A landscape with many valleys, sampled at points; each row gives a point and its height.
A ball rolls from a point to the lowest of its 2 nearest points, and stops where none of them is lower. Distance is the straight distance between rows; heights are no part of it.
vitov h=64.2: [-25  31  51  13  21  14  -8  12 -58   9  13   5   0  32 -15 -12  41  10
  -7 -14 -11  20 -39]
luvuk h=29.8: [ -8  -2   5   8  12  22 -21  34  -4   6  24  13  29   7   2  -6  37  15
 -16   4 -20 -30  -5]
Tuza h=65.9: [ -5  21 -10   9   1   6   4   9 -53 -21 -13  -9  -8  17  -4  -6  43  22
 -18 -28  -9  23 -24]
zoz h=5.9: [ 43  16  -8  12   8 -22  -3  25  17   3  28 -15   7  16 -20   4  -2   8
 -11   1   6 -43   2]
lifis h=13.8: [ 41  -6 -26 -11 -25  45 -24 -35  28   2  -5 -40  -5   0   6 -13 -29  -5
  40 -18  32   2  38]
fidiv h=28.2: [-16 -15   6 -26  -1  23 -36  25   4   3  28  14 -24  19  -4  22  16   9
   6  10 -21 -15 -18]
bipi h=55.0: [-29  48  13  17  11 -32  14 -11  21 -11  38  29   3  15  -8   8  -5 -17
 -36   7 -14 -15 -42]
let h=65.1: [-11  22  26   4   2  25  -5  -5 -49 -20  10 -16  -8  21 -13  -6  50  23
 -10 -27 -16  24 -34]
Sep h=52.8: [-48  18  33   5  19 -55  12  13  29   3  -7  25  24 -12 -12  22  -6 -29
 -14  34  -7 -14   1]
tenu h=27.5: [-11  -8  27  28   7 -28  64 -13  15  -4  -7  13  -1 -25   4  -3 -29 -14
 -11  18   8  16 -21]
Rulo h=8.8: [ 40 -27 -15 -12  -3 -16 -17  31 -23  17 -39 -14   0   9  -6   9   0   8
  18 -19  22 -10  30]
dobu h=35.6: [-20  -7  -6 -14 -22  59  27 -17  -5 -18   7  -5 -18 -14  10  -9  12   2
  10  -3 -16  14  -6]
dekit h=60.6: [-19 -24  43 -11  15   0  -9  49 -35  -2  22  17 -13  31 -11   9  14  14
  -3   9 -12   2 -21]
puli h=45.1: [-19 -23  35  11 -12  -6  43 -10  -6   1  43  -3 -60  26 -15   1 -26 -12
  -2  12   7  31 -29]
tak h=38.7: [-21 -19  10 -24 -20  46  38 -14 -25 -20 -16   2 -22  -9  11  -1  10   5
  22   1 -16  37  -7]
zil h=18.7: [ 29  11  33  42  26 -45  16  11   8   6  15  21  35  11   7  -2 -24   5
 -11   3   9 -38 -19]
Sab h=25.8: [ -8   8 -24  24  18   8 -13  21  12  10  13   5  34  -1   7 -19  35   6
 -32  -9 -16 -37   7]
vaf h=34.6: [-17  42 -14  34  12 -48  -1 -18  40 -11  -7  -7  36 -24  -4 -14  -5 -20
 -31  -3  -3 -17  13]
fegu h=21.1: [-37  14 -48 -36  -5  31 -50  -4  14  31 -33  12   3  -5   7  -4  10  -4
  13  12  10  39  26]
vata h=28.6: [ -6 -18 -32 -26 -32  61   0 -35 -14  -4 -36  -2  -3  -9  19 -12  10   0
  23  -3   1  39  15]
beran h=24.8: [ 46   2 -14  13 -22  -8  35   0  21  -6  17 -30 -17  -6 -14 -10 -30   3
  13  -1  12 -29   8]
Gedu h=42.9: [ 42 -30 -18  -6 -16  41  18 -14 -30  -3 -41 -32  22  12  10 -24  13   8
   0 -25  15   7  35]
pekir h=12.6: [ 15 -24   2   7  13 -29  -4  51 -21  19 -29   1  15   4 -12   9  13   9
  -7 -14  17 -22  19]
saze h=48.8: [-27  27  19   6  14 -34   0  21  30  11  14  -3  30  -1  -8   3 -10 -25
  -7  44 -21 -30  13]
Nekof h=33.5: [-17  12 -19   9   0 -16  13  14  10  -3   1  -1   1  -9  -8   5  22   1
 -24  -5 -13  -5 -15]
vub h=13.4: [-31   5 -43 -43 -15  42 -48 -19  -8  12 -33  18   0  -7  17  10  25  12
   5  -1   3  34  15]
kudod h=28.0: [-10  28 -23  24   7 -39   8   5  20  -1  -3  -4  15 -26  -4  -3  -1 -10
 -26  -5  -5 -10   1]
Puf h=32.3: [  8   5   5 -11   2  20  -5  16  25   1  56 -18   3   0  -8  -9 -36 -13
  19  28  -7 -49  14]
Ruge h=16.7: [ 25 -16 -15 -39 -14 -29 -21   3 -29  -6 -35  -5 -37   5  -8  34 -13  18
  26 -10  22  11   5]
tizem h=20.3: [ 31  13 -53 -13 -22  28 -15 -38  20   6 -19 -37 -14 -13   7 -12 -20  -2
  31 -16  35  17  27]
Debo h=63.2: [-48   0  56  14  20  19 -13  20 -44   9  28   1  -9  33 -17  -7  31   3
  -2  -4 -16  33 -29]
par h=42.2: [-15  35 -12  40  22 -17  11 -32  52  -9   7 -27  45 -21  11 -38   4 -17
 -26   2  -6 -14  19]
Vav h=32.5: [-30 -14 -13 -30  -4  54 -42  17  25  16   7   7   9  -3  11   5  21  -5
  24   7 -18 -11  13]
Tek h=39.9: [-26   9  26  12  -9 -12  60 -22  14  -5  38   8 -43   5  -3   6 -32 -17
 -13   9  -7  22 -32]
kibad h=3.6: [ 41 -12 -12   0   2  35 -25   6  29  26   0 -44  10  13   5 -22 -25 -16
  42  -8  30  -6  49]
faf h=35.7: [ 32  -7 -22  28   2 -46  41  -1  -6   4 -31 -10  -3 -35  -6 -15 -11   3
  -9  -3  18   3  17]
kuzor h=22.2: [ -9   4  19  39  19 -37  43 -16 -35 -11 -45  33  30 -37  20 -19 -33   6
 -10  -3   7  46 -15]
mituk h=24.2: [-13   1  29  34  12 -36  61 -25  -4  -6 -26  23  24 -36  21 -10 -33  -4
  -6   9  10  29 -24]
rugu h=16.0: [ 19 -20  14  27   6 -16  24  26 -18   7 -11   8  26  -4   4  -4   9  15
  -2   0   8 -15   5]
zokin h=32.9: [-17  -2   0   9  -8  -7  68 -21  26 -10  12  -3 -15 -24  -5  -4 -18 -10
  -2  12   4  15 -19]
Vof h=45.0: [-20  35  38  18  21 -47  -5   3  34  -4  16   5  54  -1 -13   1 -21 -25
  -3  31  -4 -43  23]
Paz h=40.0: [ 33 -28 -33   6  14  -4  -3   4 -17  32 -49 -23  12   1   5 -23  21  -9
  -8 -17   9   0  46]
Rafo h=19.4: [ 32  -2  46  10  19 -11  37  22  -5  14  38   0   8   9 -11   3 -55 -11
   2  35  13 -44 -10]
tida h=39.8: [  6  14 -39 -21 -16  14 -43  -8  25  -5  23  -7 -30   3   0  13   8  10
   9 -16  -6 -19  -5]
mufu h=43.4: [ -3  19 -23 -36  -7  -1 -55   3  40   7  16  -5 -27  10  -2  31 -10   0
  28   1  -1  -1  -3]
sor h=12.7: [ 33 -23  -6 -35 -13  -8 -40  17  -5  13 -29   4 -13   9 -11  32  -3  10
  36  -8  27   2  25]
gefo h=39.4: [-30 -39  22 -34 -16  21   4 -17   4  -4  20   7 -62  12   3  24 -20 -14
  32  18  -1  23 -14]
Kup h=55.6: [-43   0  22   9  15 -32  19  23  17  12  -4  35  12 -16  -9  14   7 -15
 -22  24 -17   9  -8]
dofa h=19.6: [ 35  12 -28  46  15 -50  13  -9  14   0 -10  -2  27 -18  -3 -29  -2   3
 -35 -28  15 -27  13]
nalo h=14.4: [ 40  10  -5  36   6 -43   5  18  14   9  -1 -10  24  -4  -2 -15   3   8
 -21 -14  10 -41  10]
gofir h=20.5: [  3 -11  24  36  20 -31  40   9 -41   7 -47  24  31 -26  17 -18  -1   9
 -17  -2  19  21  -7]
vikep h=14.2: [ 37  -6 -21  -6  -9   6 -20  21   3   3  17 -19  -5  18  -5  -3   7  15
   3 -17   9 -37  12]
Tozig h=27.3: [ -3  16 -11   0   0  17  -6  19  33   5  32 -12   7   4  -2 -13  -4  -5
   3   7 -19 -35   7]
seb h=61.8: [-33  -6  49  -1  22  26 -12  27 -37   2  42  16 -14  30  -3   2  19   7
 -14   9 -27   1 -25]
lurul h=21.9: [ 30  -9   4 -27  -3  23 -63   6 -31 -27  32   0 -18  32   0  23  21  24
  15 -18 -17 -21 -15]
pori h=19.2: [  4  27  22  48  26 -54  -6  -8  19 -12  -3  34  63   7  13  -2 -22   0
 -22 -12   8 -33 -28]
Tuv h=14.5: [-15  23   6  41  27 -43  -4  -2   0  -7 -17  46  49 -11  20  -8   9   9
 -36 -19  -6 -11 -28]
big h=45.3: [-38  12 -33  -7  -9   6   7   4  39  18 -14 -15   1 -22   3 -15  -9 -21
   1  10 -15  12  19]
koga h=20.1: [ -1 -19  17  33  21 -15   8  10  17  20 -18   5  43 -18   6 -18   7  -7
 -20   6   1 -16  23]
gif h=44.1: [-14 -39  30 -15 -15  -2  14 -15  -1 -16  41  -6 -73  24 -13  21 -26  -5
  18  12   1  18 -13]
rubu h=39.2: [-35   1 -18 -16  -3  12  12   6  30   4   3   3 -14 -17  -1   6  15  -5
  -5  10 -20   2 -12]
Vanab h=49.6: [-35  21 -25  20   3   3   8 -11  47   9  -1 -20  23 -25   3 -28   2 -31
 -11  19 -18   0  26]
kudap h=31.3: [ -2 -15 -25 -25 -25  63 -21 -24  -1 -12  -6  -2  -7  -9  19   1  20   7
  24  -8  -3  13   4]
ket h=15.9: [ 38  26 -17  16  -4 -22   4  16  41  -2  30 -31  -5  10 -11 -11 -30  -4
   4   1   2 -45  14]
fuzof h=25.1: [-28   2  16  28  24 -30  15 -17  27   4 -23  20  66 -33  11 -22  -3 -11
 -20   8   8  -5   8]
zama h=35.3: [-30 -52  32 -39  -5  34 -14   3  -8  -1  10  17 -43  11   0  28   5   0
  36  15  -8  26 -13]
Temal h=44.4: [ 28 -39  -4  -4 -19  55  19  -3 -18  -1 -17 -23  17   6   5 -15  16   8
  23 -11   6  -8  26]
dodi h=59.6: [-36 -19  26  -9  13 -18 -14  44 -17   4  19  22 -30  25 -13  33  20   5
 -11   7 -14  15 -20]
soki h=18.6: [  8 -13  40  41  17   3  37  14 -31   6 -22  16  34  -5  11 -13  15  17
  -5  -1  10  12  -8]
peb h=19.0: [ 29 -10 -15 -16  -8  36 -54  11 -19  -5   8  -7   1  17   8   8  26  24
  18 -15  -3 -25  13]
loduf h=28.3: [-31   2 -21 -26   0  41 -41  16  37  20 -16 -10   4 -10   8   0  11 -12
  24   8   5  19  22]
kufi h=24.6: [  8 -14  13 -38   1  17 -56  14 -11 -18  43  13 -28  19  -2  33  10  14
  17   1 -16 -20 -15]
mim h=20.7: [  3  17 -44 -43 -26  39 -54 -55 -14   2 -39  18   0 -17  10   4   1   5
  -2   1  19  51  20]
vorek h=50.4: [ -6  20  13   6   7 -28  15   2   8  -6  53  25 -28  23 -17  16  -5  -7
 -27   3 -14 -16 -36]
sikur h=32.4: [-18 -18  -9 -18   7  35 -36  41   8  18   6   7  22   5  -1   3  38   8
   3   3 -15 -23  14]
nef h=40.8: [-14  45  13  31  22 -66 -10 -13  39  -9   8   3  53  -3  -7 -11 -17 -26
 -20   9  -1 -34  16]
Pumo h=22.0: [ 17 -16   1 -32 -16  -9 -12 -19 -23 -17  -9  -6 -57  11  -2  38 -14   3
  26 -13  -1  30 -12]
Bapul h=57.6: [-31   1  38  -1  22 -41   7  35  -2  17  12  34   0  16 -10  20  10  -9
 -24  20 -16  -4 -13]
Beg h=41.4: [-24 -25  20 -42 -14  22  13 -14 -36 -13 -21  -5 -41   5  -5  11  -1   6
  30   5  -9  58 -15]
miri h=19.5: [ -6  27 -11  37  20 -20 -10   8   1  -3   6  29  46  -4   8 -11  23   7
 -48 -18 -10 -21 -12]
Siko h=66.7: [  1  13 -37 -13 -13  -4   3 -10 -29 -18  -4  -4 -29   3   1  10  24  19
 -18 -26 -13  20 -21]
kot h=25.0: [ 15   2 -38 -38 -33  61 -26 -64 -13  -2 -42  -3   5 -12  12  -9  -6  -2
  14 -11  31  44  29]
fol h=29.7: [ 37  -2   4  20 -13  -4  45  -6  -1  -7  19 -19 -17  -5  -3  -8 -14  10
   6  -4  11  -6 -12]
meka h=45.4: [-14  24   4  12 -10  -3  39 -13  18 -16  47   5 -35  10  -7   5 -16 -12
 -22   6 -14   0 -26]
muve h=33.6: [ 36  -3  -4  43  -7 -37  60  -5  -1 -11 -20  -4  -3 -17  -2 -13 -19   6
  -2 -10  23  -1  -5]
Dudip h=14.3: [ 26  -1  47  33  15  -9  36  19   1   7  21  17  19   4  -3  -1 -27  -2
  -3  19   2 -23 -12]
gepi h=43.3: [ -4 -14  17 -43 -22  19 -11 -32 -54 -27 -35 -17 -29  -2   1  16  -4   4
  23   9  -8  67 -15]
zosa h=26.1: [ 30  -7 -12 -33 -38  12 -25 -39  -6 -15 -19   2 -34  -5   4  37 -10  14
  32 -10  17  27  -3]
Nipo h=25.9: [ 21   0  23 -12   7  11  35  11  11   5  56 -16  -9  -6  -9 -10 -44  -8
   6  41   8 -45   1]
rinol h=38.0: [ 41 -14 -35  19  17 -29  23 -10 -23  12 -49 -19   3 -22   0 -39  -3  -7
 -25 -23  13  -2  37]
Rutu h=34.0: [-11  22 -38  -2   0  18 -27   1  34   3  25 -14   1   5   4  -7  11  -3
  -3  -9 -25 -18  12]
fot h=32.2: [-26 -25   6 -47  -7  31 -40  11 -11   3  -5  18 -20   9   5  38  18   5
  23   4  -4  19 -10]
rivur h=41.6: [ 46 -26 -38 -13  -9   7  -1 -13 -47   8 -58 -22  10  16   7 -24  12   1
 -20 -29  19   9  36]
Vake h=44.7: [ 20   2  12 -38 -36  12 -32 -51 -55 -27 -35 -15 -38   4  10  28  -9   1
  26  -2  -7  56 -18]
nezo h=25.5: [ 25   3 -42 -26 -27  16 -18 -38   4 -10 -17 -20 -26  -9   6   4 -16   6
  23  -4  25  19   2]

Where does a ball stop that starts at each point below?
sikur: Tuv
dobu: vub
zokin: Rulo
let: kudod
Gedu: zoz
gefo: zoz
Kup: kudod
Temal: vub
fuzof: Rulo
muve: zoz
zosa: Rulo

Call two points neighbours if one is among the 2 nearest of the other. Go from one point of each pair to the other, from neighbour to neighbour, staying as low as possible. Name the highest point that can't be avoided.
kibad / zoz: vaf
Tozig / Dudip: Puf
vub / Dudip: Vav
Dudip / Tuv: pori
kibad / Rulo: zosa
